Points on a hilly landscape, in no order, each with its height.
From any point a ball rolls to the lowest of the 2 points nearest to it. It stops when none of these is lower. Distance is the straight distance between rows; heights are no part of it.
K991 h=134: [7 31 9 22 -30 -13 12 -15 -36 6 -4 -52 13 -32 2 -23 3 0 -58 -2 -21 33 12 -24 5 15 -19 -15 11 -45 22 29 22 5 -10 1 -13 -24]
K649 h=410: [-2 -12 -14 -16 -9 58 0 -22 -32 33 -21 -17 -14 -16 0 -9 -14 32 -31 4 20 -27 22 -5 3 -47 -35 -46 0 -8 15 14 5 18 15 -41 -2 -26]
K63 h=149: [5 -28 -19 -45 9 15 -16 -4 32 17 -10 32 -22 13 -32 6 -14 30 5 32 1 -39 7 20 30 23 -9 -39 32 6 -24 -10 24 13 29 -14 -23 0]
K640 h=306: [-12 -24 8 23 3 -39 18 -13 38 -16 -20 19 6 2 24 46 6 -24 33 -1 -28 -11 -53 9 14 6 33 37 -3 4 -4 -6 -14 -10 -4 21 -14 55]
K887 h=453: [24 2 7 -17 -10 -35 17 -66 35 -20 -4 -2 14 -20 -14 -30 18 8 -40 -9 -12 34 -24 -22 -20 49 28 5 19 -47 -31 -1 7 -17 3 12 -33 -10]
K493 h=480: [6 -20 -22 -6 21 -42 24 13 4 -56 -42 29 13 55 14 1 -9 -19 -21 -17 10 -10 7 30 1 11 9 -8 49 22 -24 8 4 -11 10 28 9 20]
K769 h=462: [39 10 10 -5 -13 5 21 -34 -34 -38 -5 9 -23 -5 -7 -37 2 22 -41 -10 28 -2 23 0 3 -6 11 -25 28 0 20 34 -48 -15 -4 -23 -13 -31]
K953 h=675: [34 16 16 10 12 -20 -20 -12 -3 26 0 -37 1 -27 -40 -25 15 -13 -55 -5 -38 53 10 5 -10 51 -6 47 -15 -19 28 18 29 -13 10 3 -26 -16]
K840 h=749: [-12 12 3 12 -2 40 -25 -1 -10 -30 1 -12 11 2 40 10 -9 -72 -9 -5 7 -3 -1 -18 -33 18 -12 -38 20 -36 12 -6 8 11 31 9 33 -15]
K283 h=285: [-12 -23 -7 8 1 -13 -5 22 -4 -8 23 2 -1 -7 45 25 -32 -23 71 13 -5 -30 -9 -12 23 11 1 -43 12 13 46 -24 30 -9 -1 3 5 -5]
K485 h=777: [-19 20 18 36 -15 50 6 -20 -10 8 -10 -31 1 -31 25 9 -22 -26 -3 26 7 -22 -4 -32 -21 10 0 -65 25 -50 33 -4 28 -6 21 11 1 -7]
K186 h=780: [1 28 -14 -16 7 35 -16 36 0 42 -7 -2 -39 20 7 43 24 5 -13 14 -6 -24 7 36 -4 -15 16 35 -28 8 -19 -33 20 -2 -1 14 -58 19]
K874 h=212: [-2 -16 -5 14 12 -7 -15 0 24 32 10 -2 -7 -29 -42 29 -19 -17 22 30 -39 -13 -18 33 8 6 -11 45 -30 18 8 11 9 14 15 7 -10 39]
K951 h=298: [15 -12 0 8 -3 8 -43 -2 -16 -2 56 11 -12 -16 -37 -36 -12 -17 4 -20 57 -5 26 -6 -8 37 24 -2 11 39 22 6 -52 -28 17 -29 10 -20]
K794 h=714: [-4 14 13 -8 -7 34 -20 -23 38 -5 38 -6 4 -24 31 5 14 -15 52 8 24 9 -24 -46 -4 -17 15 -16 -34 -24 3 -54 -23 -22 -21 -11 16 1]
K920 h=575: [-13 -18 36 -8 -24 26 26 -47 28 47 -21 39 -15 8 -35 12 -26 2 -15 28 1 17 15 7 -7 -7 -28 -4 -9 8 -32 -15 5 22 -20 33 -43 20]
K369 h=47: [1 24 17 19 7 72 -15 7 20 34 3 6 -27 -22 15 16 8 -60 -2 16 10 4 7 3 -27 -2 -3 29 -56 1 15 -16 -5 5 1 15 -36 22]
K528 h=735: [-7 -32 -20 -24 -1 0 -43 36 -23 8 40 19 -10 1 -50 -4 -16 -17 50 24 -17 -8 -10 28 22 18 -23 25 -5 15 -10 -19 -30 14 21 -21 9 -8]
K764 h=849: [3 24 -6 15 3 -35 1 20 11 -22 5 -26 17 23 6 22 50 50 23 -19 3 7 -13 -13 11 -28 44 26 -14 46 -22 -35 0 -26 -30 -5 18 42]
K350 h=400: [-38 -25 -12 30 -19 -67 -6 37 -9 -6 23 22 5 11 15 25 -12 -8 32 -15 9 -24 -34 21 42 22 34 16 38 16 -24 -13 -2 -30 14 -4 27 36]
K254 h=282: [4 -47 -2 -11 12 -44 15 -16 20 -32 -12 38 10 18 -16 -15 -30 50 23 -11 7 -27 13 17 31 18 11 -42 49 38 6 13 -12 -16 8 -3 5 -7]
K182 h=154: [-18 -28 3 -11 -17 11 19 -2 18 17 -15 27 -9 -1 0 15 -24 3 24 40 -16 -31 -10 12 36 14 -9 -56 45 -31 -12 -17 11 9 15 -3 -30 12]
K993 h=280: [13 5 -4 2 -27 28 7 -34 -29 24 -22 -10 6 11 -14 -2 -16 -1 -53 26 5 9 38 -21 -5 21 -6 -70 60 -38 5 19 9 33 18 32 -19 -15]
K8 h=625: [-19 4 -21 -8 -14 -2 -31 4 4 -15 12 -45 25 3 7 -17 1 43 24 -15 17 -19 -9 -22 -10 -17 11 -17 -3 35 -23 -13 2 -16 2 -10 42 -30]
K15 h=799: [20 29 -3 -7 23 9 -6 24 20 -6 -27 -3 -12 14 21 31 38 7 -15 18 3 -14 -10 7 2 -12 23 13 -2 12 -7 -8 22 -22 -13 -4 -28 40]
K442 h=254: [2 16 -11 39 -9 -52 28 1 -8 -20 -28 2 2 8 42 47 29 -18 -4 -27 -19 19 -45 21 16 -1 38 70 -3 4 -7 3 13 -11 -17 36 -8 43]
K45 h=576: [-13 17 -16 -18 -4 4 6 10 8 9 -32 -31 -8 27 33 14 -11 15 -19 13 6 -11 3 1 5 -15 -2 -12 7 -14 -35 -12 49 5 -3 9 2 7]
K982 h=449: [8 16 7 -13 -2 19 -27 -6 12 -14 27 -6 1 -3 -20 -19 26 -25 -2 19 -17 16 -10 -17 -16 42 5 20 9 -51 -42 -10 0 5 22 3 2 -21]
K277 h=375: [-19 -14 -12 9 -4 23 2 -23 24 63 11 -25 7 -35 -17 -1 -48 59 42 6 -8 -25 17 -26 11 -21 -27 -48 -26 8 7 -5 26 26 6 0 12 -26]
K284 h=660: [21 16 20 -13 -8 26 32 0 15 -20 -11 32 -12 1 32 0 24 -35 -16 -1 6 7 -10 4 -8 -5 -2 2 -3 -35 -16 2 -31 3 -18 1 -26 7]
K305 h=654: [14 1 19 18 -18 -39 3 -14 -10 8 18 0 6 -17 -29 -24 19 -25 -49 -29 -32 37 5 16 -1 33 -4 64 -17 -5 19 23 -11 1 -9 4 -35 -7]
K214 h=363: [32 -4 -3 -5 22 20 -33 -5 7 -25 22 8 0 -10 -53 -38 30 27 6 -11 43 -2 12 -41 -15 -1 7 -23 3 58 21 -4 -30 -27 7 -53 15 -7]
K800 h=527: [50 -2 7 -7 18 9 10 -26 11 -23 -33 7 -12 30 -5 -6 -7 13 -31 -14 31 -3 37 20 -30 -17 22 -16 -9 74 42 40 -25 -2 -22 10 -9 4]
K261 h=418: [13 -10 7 20 28 -62 27 10 23 -33 -14 24 19 -8 -4 -4 -1 21 24 -12 -1 0 -7 -15 17 -7 -8 7 10 28 -15 23 8 -21 -10 -14 44 20]
K526 h=743: [40 -4 6 -6 40 4 -9 44 -9 -17 -24 36 -5 42 -5 17 53 -37 -27 -18 -27 23 -5 18 -28 24 39 73 -20 -16 -2 1 13 -12 -8 36 -34 -10]
K635 h=515: [-26 5 34 23 19 29 50 -18 11 27 -33 9 -8 -17 41 13 -31 22 17 24 -1 -18 13 -33 14 -26 -46 -23 10 -34 10 -6 47 -9 14 2 23 -16]
K572 h=617: [10 40 5 -19 3 -12 -6 17 -18 -27 -2 -6 -20 -1 32 -1 67 -3 -16 16 -13 20 -22 -15 18 -17 0 18 10 -42 -48 9 6 -9 -6 -42 14 13]
K633 h=595: [-8 2 -18 -26 4 46 -36 -27 -12 -7 -1 -35 39 8 18 -23 6 23 -13 -25 22 -6 -4 -16 -40 -30 -7 -15 -12 -2 -19 -12 4 6 6 -22 52 -42]
K797 h=277: [-4 1 14 30 -35 6 20 -19 -32 32 6 0 25 -19 -20 3 -18 -16 3 24 -14 6 21 3 -2 7 -11 -38 28 -24 44 26 -54 27 -22 40 -34 -1]
K711 h=700: [27 -15 24 -25 33 -8 -15 13 8 41 -34 -3 -6 16 -40 -3 9 -9 -51 0 -47 59 -1 14 -15 58 6 38 -5 -50 -9 -4 44 -10 18 18 -29 -21]
K198 h=446: [19 -19 -2 -9 4 -9 18 -5 16 -34 -19 27 7 36 1 12 -39 -41 -1 -10 0 0 12 32 -6 11 -10 -12 18 17 1 8 -18 15 12 39 10 10]
K311 h=406: [-12 5 29 -11 11 -24 64 -4 24 -21 10 42 7 9 29 -12 12 34 67 -9 2 7 -21 -16 4 -38 -7 -12 -11 -6 30 -17 -39 -13 -41 -4 26 -12]
K960 h=579: [5 6 -12 -21 29 20 -19 9 -10 -16 7 7 -2 -20 -10 -34 27 -7 11 5 20 15 -6 -16 9 -44 -29 23 -37 1 1 15 -33 8 7 -62 25 -4]
K714 h=875: [4 15 5 24 13 3 -7 5 42 10 4 -5 -5 -26 20 31 -5 15 44 10 2 -35 -8 3 -2 -12 28 -15 -41 37 49 -17 13 -25 -26 11 -24 29]
K987 h=528: [-31 17 -19 8 -12 24 -3 -4 -33 67 -5 -53 21 -21 3 2 -13 9 -26 -3 1 35 21 -15 -14 -56 -39 11 -47 -19 -2 1 15 40 -16 7 0 -3]
K446 h=549: [-15 2 -13 2 -14 -23 2 31 -23 -29 -30 6 -9 34 38 8 31 -30 -38 1 -30 -12 -14 34 18 35 21 5 55 -21 -27 3 18 11 14 7 -39 20]
K405 h=800: [-1 30 17 29 -3 1 37 -26 -6 -20 -20 -47 10 -19 23 -9 -24 11 0 11 9 -20 -3 -24 -22 -4 4 -29 17 -28 33 16 18 -28 -1 15 16 -17]
K344 h=203: [9 24 11 65 -26 -31 24 11 -7 -16 -2 -3 9 -10 49 20 30 -52 -14 -33 -29 19 -19 9 -1 22 22 58 -19 -15 13 2 7 0 -10 40 -18 15]
K215 h=398: [0 -3 10 16 -22 -4 -5 -31 35 -29 15 1 20 -10 2 -18 15 -38 6 2 -13 8 -22 -15 -19 65 25 -9 29 -47 -37 -23 -11 4 19 22 -16 -3]
K423 h=577: [13 -34 9 -10 32 40 11 -15 21 2 -18 18 4 5 30 10 -46 2 20 -10 19 -13 31 -10 -1 -13 -27 -63 10 10 49 9 18 9 21 5 32 -28]
K623 h=609: [-10 28 -2 19 -23 -17 32 14 -27 -28 3 -2 4 10 29 -19 15 21 -11 -48 29 12 -6 5 -19 -44 20 23 -44 35 16 14 -38 -8 -50 13 3 -8]
K137 h=583: [7 11 -14 -37 -12 14 17 -4 -12 3 -21 -23 -3 21 14 -20 0 38 -33 -23 18 12 6 17 -16 -47 -5 11 -41 33 4 18 -15 19 -38 2 -10 -14]
K890 h=209: [18 11 21 11 -23 17 38 -30 -16 19 -15 -13 12 -15 -4 -9 -12 -14 -41 16 -12 27 17 -16 -5 13 -20 -28 25 -52 11 25 -5 22 -12 24 -24 -11]
K727 h=606: [25 -16 -3 -9 40 35 -24 -23 28 -7 -4 2 10 -10 -2 -9 -20 -10 13 -9 26 -6 19 -19 -19 -13 -21 -22 -21 33 34 14 -4 3 14 -13 44 -17]
K497 h=485: [-11 11 13 16 36 -10 46 -5 22 14 -29 -21 14 -18 49 6 -18 55 31 8 -12 -11 -3 -29 20 -32 -22 -7 -11 -20 8 23 50 -8 -5 -3 50 -10]
K983 h=455: [7 -9 13 -6 39 -26 40 -16 52 -4 -12 18 14 -19 8 -7 -19 48 38 5 -14 8 -5 -20 24 -15 -23 -1 -18 -7 -13 25 19 8 -17 -4 49 -4]
K709 h=605: [2 -12 34 0 -17 29 44 -11 0 38 -34 47 -7 23 4 21 -14 -48 -42 9 -5 38 20 21 -12 -6 -38 -3 8 -15 -20 12 -5 42 -17 49 -40 23]
K884 h=656: [-3 26 13 -22 0 17 -29 -1 6 -24 9 19 -24 -10 26 -9 58 -12 24 27 5 1 -36 -43 14 -4 7 -31 27 -45 -36 -15 4 -8 15 -47 29 11]
K324 h=355: [8 7 -12 -30 -15 47 -11 -36 -25 19 -22 -19 -24 3 -9 -16 -11 33 -62 17 26 -12 15 -22 -9 -4 -12 -55 30 -18 -12 12 37 19 28 -14 1 -21]
K78 h=229: [-8 1 -25 -31 -10 -33 -21 9 -15 11 -8 -35 2 28 -31 7 0 38 -41 -4 -30 2 4 35 -5 34 19 20 24 3 -21 -8 25 3 2 15 -48 -8]
K519 h=328: [6 -7 -3 2 20 -64 7 17 4 -12 3 16 19 29 -31 -1 14 13 -40 -49 23 14 1 9 -24 24 39 54 25 32 -30 12 1 -37 -3 8 5 21]
K140 h=723: [38 -1 16 -37 51 5 -22 27 -3 3 -21 13 -20 16 -25 2 46 -10 -40 12 -26 27 -7 13 -21 31 24 52 1 -27 -21 15 23 -25 6 -3 -41 -6]
K880 h=608: [-5 -5 -15 -26 -32 -17 18 -12 -38 3 6 -17 4 25 -20 -45 -14 24 -28 -32 1 40 18 19 -2 -23 -18 29 -29 29 -16 26 -43 41 -28 0 12 -30]
K197 h=271: [-10 7 3 36 -17 -35 -3 -17 10 14 24 -48 19 -49 -31 5 -30 1 22 23 -34 10 -16 3 7 5 -6 32 -27 0 -7 7 4 1 -6 14 14 25]
K260 h=324: [-22 -19 11 42 -18 -43 21 -31 -2 5 27 10 9 -23 -49 -8 -36 -27 15 1 -21 28 -20 27 -5 4 -16 43 -39 17 6 36 -32 22 -15 17 21 26]
K600 h=832: [11 5 -9 -5 33 -7 -15 54 9 -23 4 10 2 27 -16 10 53 39 28 -3 -10 -2 -6 -20 16 -19 6 6 2 45 -15 -23 11 -9 -2 -45 31 24]
K813 h=371: [-28 -20 17 -20 -25 -31 51 -3 4 -15 22 29 7 16 16 -13 -22 42 64 -3 -1 -22 -19 18 21 -13 2 -23 22 5 32 -32 -38 -14 -27 8 -6 -22]
K547 h=512: [-35 0 -39 0 10 -49 -9 19 -6 -40 -30 -9 6 63 27 -3 4 1 -14 -4 -10 -13 -7 24 4 26 34 4 47 9 -44 -16 31 -11 3 30 7 21]
K628 h=356: [-35 -24 -11 22 -20 -52 -10 8 -6 -11 1 -3 0 6 14 41 8 -16 31 7 -41 -15 -46 18 40 25 24 39 30 -7 -38 -11 -5 -6 22 3 -1 44]
K425 h=495: [-34 18 -23 11 -13 32 -13 3 -22 43 9 -61 1 -37 20 5 -1 26 8 1 -2 -12 4 -3 5 -69 -14 0 -55 -11 3 -10 8 15 -1 -29 2 -1]
K531 h=692: [-18 12 11 -21 34 40 -49 2 20 1 -8 12 -18 8 20 6 26 -20 18 31 12 -8 -9 -38 -3 -3 -7 -15 16 -29 -35 -19 47 -1 37 -23 53 -1]
K625 h=759: [11 -5 -11 -26 28 27 -40 46 -8 8 12 17 -23 11 -36 14 24 -7 21 30 -14 -18 -7 32 -1 3 15 42 -22 4 -13 -13 -15 -6 10 -9 -24 3]
K776 h=219: [-11 20 -3 13 -44 5 -20 20 -54 -13 21 -20 7 -4 -4 -28 29 -19 -52 -12 -15 4 22 -10 16 15 -28 -7 20 -34 11 19 -4 25 10 -12 -9 -39]
K424 h=405: [-17 -1 -10 -1 -37 44 -3 41 -43 24 2 15 2 3 18 27 0 -47 -8 17 -8 -3 11 9 13 -9 -38 -42 24 -34 10 -6 -34 44 1 9 -30 -1]
K735 h=438: [1 6 41 4 39 -6 58 -13 67 -11 -5 53 7 10 13 13 23 38 46 -5 -5 9 -13 -27 -3 -22 14 -14 -25 6 24 -18 -5 -10 -51 0 2 31]
K224 h=655: [3 6 -10 -22 40 41 -30 12 0 44 -13 -48 -4 17 -14 9 -13 12 -8 4 6 14 21 -4 -46 -21 -3 38 -45 2 -24 -13 50 -4 12 22 21 -24]
K441 h=339: [0 -11 8 12 -14 -29 -3 -37 35 -32 32 9 20 -24 -8 -16 -22 -27 54 6 9 1 -26 -27 -7 39 19 -24 17 -14 -17 -27 -19 -28 6 6 24 -6]
K671 h=228: [-16 -53 -5 -15 -9 -22 3 -9 17 -11 26 28 1 -5 9 3 -34 -8 66 24 -15 -31 -17 2 33 39 13 -56 48 1 25 -35 13 -10 7 3 -27 -4]
K354 h=223: [17 -21 -8 -30 34 9 22 -15 38 -6 -26 38 -6 4 -2 -11 -8 79 10 12 14 -28 16 -8 28 10 10 -67 31 13 4 10 22 -1 8 -8 -8 -11]
K427 h=613: [0 2 -10 -28 25 55 -28 -25 -11 22 8 -24 -2 -16 -35 -36 -4 -4 -11 12 22 24 18 -11 -15 -28 -26 35 -50 -13 -1 12 -17 28 21 -36 12 -18]
K516 h=408: [-1 -29 17 -10 -3 -21 40 -21 30 -18 -8 54 -5 19 -11 10 -16 -8 14 1 -12 2 -23 40 -2 -17 -6 3 -23 19 12 24 -26 17 -23 22 -1 22]
K823 h=148: [-4 7 3 20 -62 -6 -15 11 -39 2 42 -6 11 18 -19 -42 16 -9 -55 -43 15 -3 51 3 17 27 0 2 18 -4 19 6 -31 8 1 -1 -16 -46]
K767 h=224: [-14 3 -6 24 -39 1 -12 14 -34 10 52 -6 0 -6 -11 -44 -13 3 -23 -52 48 -2 37 14 4 10 25 17 -17 30 26 17 -60 -1 -9 -12 -5 -21]
K686 h=501: [26 -17 17 -13 10 13 32 -16 -23 -26 -6 29 -22 -10 1 -32 -9 11 13 2 19 -5 16 4 16 -36 -23 -35 16 3 51 33 -51 -8 6 -36 12 -28]
K358 h=412: [38 7 -11 -25 10 0 -21 -6 -23 -25 8 11 -15 0 -51 -43 37 39 -38 -4 37 1 16 -9 -3 4 9 1 22 39 -11 26 -35 -18 2 -49 -6 -16]
K933 h=607: [-24 19 -21 -16 -15 -12 0 3 5 68 -11 -56 2 14 -8 23 -20 43 -9 13 -11 15 12 2 -3 -22 -11 1 -11 -5 -52 -37 53 16 -9 27 -10 6]
K195 h=581: [-2 35 8 -3 -11 -20 -10 24 -26 -41 -23 5 -24 -2 36 -9 54 -6 -35 12 -13 -12 -22 7 19 14 25 -9 51 -25 -25 19 21 -11 4 -25 -24 16]
K48 h=863: [-8 4 1 26 9 -43 11 2 39 -9 -7 -2 14 2 19 38 15 59 48 -7 -15 -26 -22 2 21 -20 48 4 -25 46 21 -22 9 -26 -34 14 -12 47]
K708 h=630: [-22 11 -23 -24 5 12 -31 28 -19 56 14 -64 1 19 -30 18 -2 31 8 12 -27 17 19 2 -22 -10 8 24 -28 -24 -49 -32 40 13 8 31 3 -24]
K194 h=633: [27 0 14 -11 8 26 33 21 3 -1 -38 37 -19 18 31 21 12 -58 -44 2 -7 10 -2 30 -5 7 -17 19 13 -21 -18 13 4 21 7 19 -34 23]
K249 h=563: [7 14 -11 -25 13 23 -38 -21 -34 -19 3 -38 14 14 -3 -37 18 9 -50 -28 17 17 16 -21 -44 4 -6 5 2 -10 -9 15 13 7 19 -14 36 -57]
K867 h=634: [23 8 -6 5 38 -1 -17 11 13 -23 2 5 10 6 -21 -6 0 -27 14 -6 15 9 4 -4 -33 2 -5 38 -28 35 2 9 -12 -8 4 9 41 2]
K825 h=370: [-19 -35 11 -16 -15 -36 8 -23 16 -13 23 42 -10 -5 -45 1 -2 -5 4 -4 -21 8 -36 31 6 0 -5 47 -15 13 -18 18 -54 12 -12 -4 -13 19]
K947 h=721: [-3 12 -6 5 47 11 -35 14 16 -30 -22 -6 12 20 31 13 7 -41 15 2 12 -8 -6 -30 -28 0 -6 -16 12 -1 -3 -3 43 -5 32 0 73 4]
K799 h=673: [-26 -27 -22 5 8 31 -42 1 -31 17 25 -27 16 -43 -1 -13 -26 -25 38 6 0 -3 -2 -12 6 -25 -45 -9 -32 -1 31 -7 -1 23 30 -51 45 -16]
K490 h=362: [-25 -44 -10 34 -6 -65 29 21 2 -12 -5 45 8 13 -1 31 -36 -10 9 -38 17 -25 -23 36 22 9 31 24 30 39 6 15 -11 -18 9 27 15 36]
K68 h=548: [-22 -21 16 15 20 47 7 -5 12 19 -28 21 -4 -3 45 34 -46 -28 13 5 13 -22 29 -23 0 -10 -44 -56 10 -10 15 -19 52 5 29 9 23 -11]
K232 h=554: [20 1 -1 -31 8 41 11 -9 17 15 -30 18 -25 42 5 11 -15 3 -31 -6 31 -11 32 33 -24 -27 -6 -11 -27 47 19 12 -3 20 -18 27 -22 6]
K44 h=545: [-18 15 -34 -22 9 -9 -32 39 -17 -19 -28 -26 -8 45 18 5 7 16 -7 10 1 -33 4 16 -5 2 13 -18 28 20 -24 -3 42 5 23 3 14 -2]
K411 h=632: [-17 20 15 32 -26 -32 37 12 -32 -17 13 -10 -2 -25 19 -16 -6 21 20 -10 5 -9 -18 7 14 -32 5 19 -17 0 16 11 -36 -28 -31 -9 8 -3]
K345 h=281: [12 -4 -9 -37 21 -39 -5 -4 10 -14 -13 -8 12 37 -30 -6 -3 22 -27 -15 -8 24 -5 23 -23 23 18 47 2 17 -31 -1 7 -7 -11 25 -7 -4]
K167 h=887: [8 8 7 15 40 35 -15 5 37 13 5 -3 -2 -38 29 19 4 34 36 5 19 -27 8 -40 -2 -17 13 -49 -27 25 60 -11 28 -25 -10 -20 -8 3]
K343 h=531: [39 27 0 -26 11 -8 -13 -16 -3 -27 6 -6 3 14 -11 -44 39 -7 -52 -36 10 43 27 -27 -38 23 -6 25 -9 -21 -4 11 2 -14 2 -6 9 -50]
K986 h=287: [3 -48 10 -7 -7 -22 -13 -29 32 -14 49 26 10 -23 -27 -6 -44 -25 67 12 2 -4 -16 -7 12 39 1 -21 10 23 22 -25 -15 -9 1 6 6 -6]
K937 h=158: [5 9 -21 -11 -20 6 -14 7 -21 48 -5 -19 -10 -4 -37 18 3 10 -42 21 -24 -14 18 27 4 13 -8 -11 20 -7 -4 11 8 27 -2 2 -70 13]
K469 h=704: [-24 -2 -12 -8 0 36 -50 3 -8 0 40 -19 11 -9 39 15 2 -41 45 0 10 3 -20 -24 -6 -21 -12 0 -29 -18 10 -49 -8 2 6 -23 44 -12]
K859 h=681: [-34 19 -17 53 -38 -21 -18 62 -50 8 47 -23 5 -10 15 -3 -4 -15 -9 -33 16 -10 3 13 18 17 15 31 3 -2 -4 7 0 -8 16 -1 33 -6]
K447 h=66: [-15 2 5 10 -28 18 22 -7 -4 55 -29 2 -14 -13 -7 22 -11 12 -16 39 -10 -28 7 3 15 -3 -10 -44 35 -29 -22 -12 24 6 1 9 -69 22]
K902 h=340: [-14 -1 -14 20 -5 -30 -8 45 -32 -8 15 2 -11 -6 57 32 14 18 68 0 -3 -23 -21 -9 55 -21 4 -17 -3 23 28 -16 11 -19 -10 -29 22 8]
K578 h=131: [9 30 6 41 -9 28 -16 16 6 -8 20 -7 2 -20 17 8 21 -62 -6 -8 -13 2 0 10 -23 29 16 37 -39 0 34 -6 -17 4 -1 30 -30 7]
K12 h=644: [-7 -15 -15 4 10 33 -25 -20 -28 24 13 -19 11 -28 -43 -25 -33 -35 10 17 5 23 26 -9 -1 -14 -47 8 -31 0 29 25 -34 50 28 -30 32 -4]
K665 h=657: [16 12 -17 6 52 11 -30 31 3 2 -6 -35 10 13 -13 13 15 9 26 7 -2 9 -1 -9 -28 -24 15 54 -47 31 -7 -2 30 -17 7 15 47 -1]
K163 h=138: [1 2 14 24 0 38 -10 12 17 48 -3 0 -16 -26 -6 33 -6 -48 7 39 -18 -7 -3 9 -2 16 -19 17 -10 -11 -14 -9 15 13 16 11 -27 37]
K815 h=331: [-28 -16 15 9 -45 -27 44 -5 -29 -1 3 13 7 9 -15 8 -32 18 16 1 -20 -20 -7 36 10 -5 3 -21 34 -2 28 -3 -53 5 -22 25 -37 2]
K805 h=325: [-17 -5 -12 31 1 -14 -19 -5 27 17 26 -46 17 -44 -3 6 -43 19 62 13 -20 -13 -5 -18 16 -2 -13 -10 -34 15 12 -5 25 2 10 2 46 -3]
K4 h=343: [-21 -17 -11 -4 -27 34 -7 30 -31 23 18 -2 -17 -11 38 35 -22 -39 38 20 -1 -34 -2 -5 15 -17 -22 -65 17 -16 44 -33 10 11 2 -15 -24 -8]
K814 h=496: [56 21 2 -37 17 -14 11 -41 22 -33 -18 20 -2 6 -17 -29 38 1 -54 -14 14 35 7 -21 -36 33 15 -2 23 -18 -19 13 -1 -19 -1 -4 -21 -11]
K481 h=658: [-27 31 -12 51 -38 -32 2 27 -49 -5 25 -49 5 -28 30 4 2 3 1 -14 -10 9 -9 0 29 -19 1 38 -23 -11 -10 5 -3 -5 -8 -3 27 1]
K745 h=494: [10 1 7 -26 -2 47 -16 -30 18 35 22 -2 -1 -1 -53 -19 -2 -7 -16 29 0 31 8 -25 -19 33 -14 21 0 -47 -54 -22 9 17 18 21 -2 -22]
K798 h=457: [-7 13 -3 -15 5 32 7 -12 -7 32 -24 -39 -8 -31 25 -9 8 55 -22 7 14 -8 0 -18 11 -67 -23 -6 -29 -9 -11 12 36 -9 -8 -40 12 -15]
K134 h=372: [13 9 5 29 6 -57 35 27 4 -26 11 32 16 7 -14 -1 20 -7 -11 -47 36 11 5 -12 -25 0 25 20 19 18 -23 15 -16 -38 -13 -14 34 41]
K542 h=323: [-18 -50 -3 3 -19 -61 21 -4 6 -5 -2 20 14 22 -23 -1 -48 39 4 -36 19 -33 6 37 19 9 27 -4 34 52 -8 20 -24 -17 -1 12 8 10]
K422 h=540: [18 -21 1 -16 16 3 -7 18 -23 -31 16 42 -20 -30 -2 -25 8 -30 23 12 14 4 -7 -6 33 -15 -42 -19 8 -2 21 21 -34 -7 16 -62 20 -8]
K642 h=685: [-4 13 13 -8 -26 16 9 -3 29 -21 21 24 4 12 37 10 10 -44 28 -8 3 13 -23 -4 -12 5 16 3 -23 -27 -17 -40 -47 7 -27 21 -9 3]
K575 h=816: [20 8 -8 6 33 0 -11 46 20 -27 -21 17 -6 19 -8 27 43 26 1 1 0 -30 1 -2 8 -1 24 -21 13 56 24 -15 22 -20 -8 -30 -24 46]
K449 h=539: [4 -31 16 -34 -3 20 2 -50 59 28 13 31 0 -6 -57 -4 -24 4 12 31 -3 6 -14 -2 6 23 -12 9 -1 -15 -45 -22 -8 19 9 11 -8 11]
K801 h=709: [-27 -5 -26 11 -42 -8 -29 52 -53 -2 41 0 -10 -5 -9 5 -11 -14 12 -5 0 -16 -1 26 24 12 -9 0 13 15 -1 -16 -35 7 8 -17 -9 -8]
K847 h=499: [49 7 21 7 5 -11 33 -31 -14 -28 -33 9 -20 2 3 -5 -13 -6 -53 -12 9 0 27 27 -13 3 17 -8 20 21 39 49 -24 -15 -16 7 -34 2]
K132 h=635: [2 9 12 -2 -36 -30 20 -27 -18 5 19 5 3 15 -22 -47 17 -6 -49 -37 -16 61 18 21 -4 3 -12 41 -49 -3 23 21 -30 31 -37 7 -27 -20]

Call two points neighbours if one is among the 2 nearest of the other. Go from one point of each pair to the other, from neighbour to neighbour, staying as low as possible. Name the highest point that can't be avoided.
K823 / K991 -> K776
K63 / K447 -> K182
K447 / K369 -> K350

Where does a ball stop that starts at each point below?
K987 -> K991
K735 -> K991
K485 -> K369
K198 -> K369
K425 -> K991
K469 -> K769
K167 -> K447
K350 -> K369
K224 -> K369
K867 -> K447
K261 -> K447
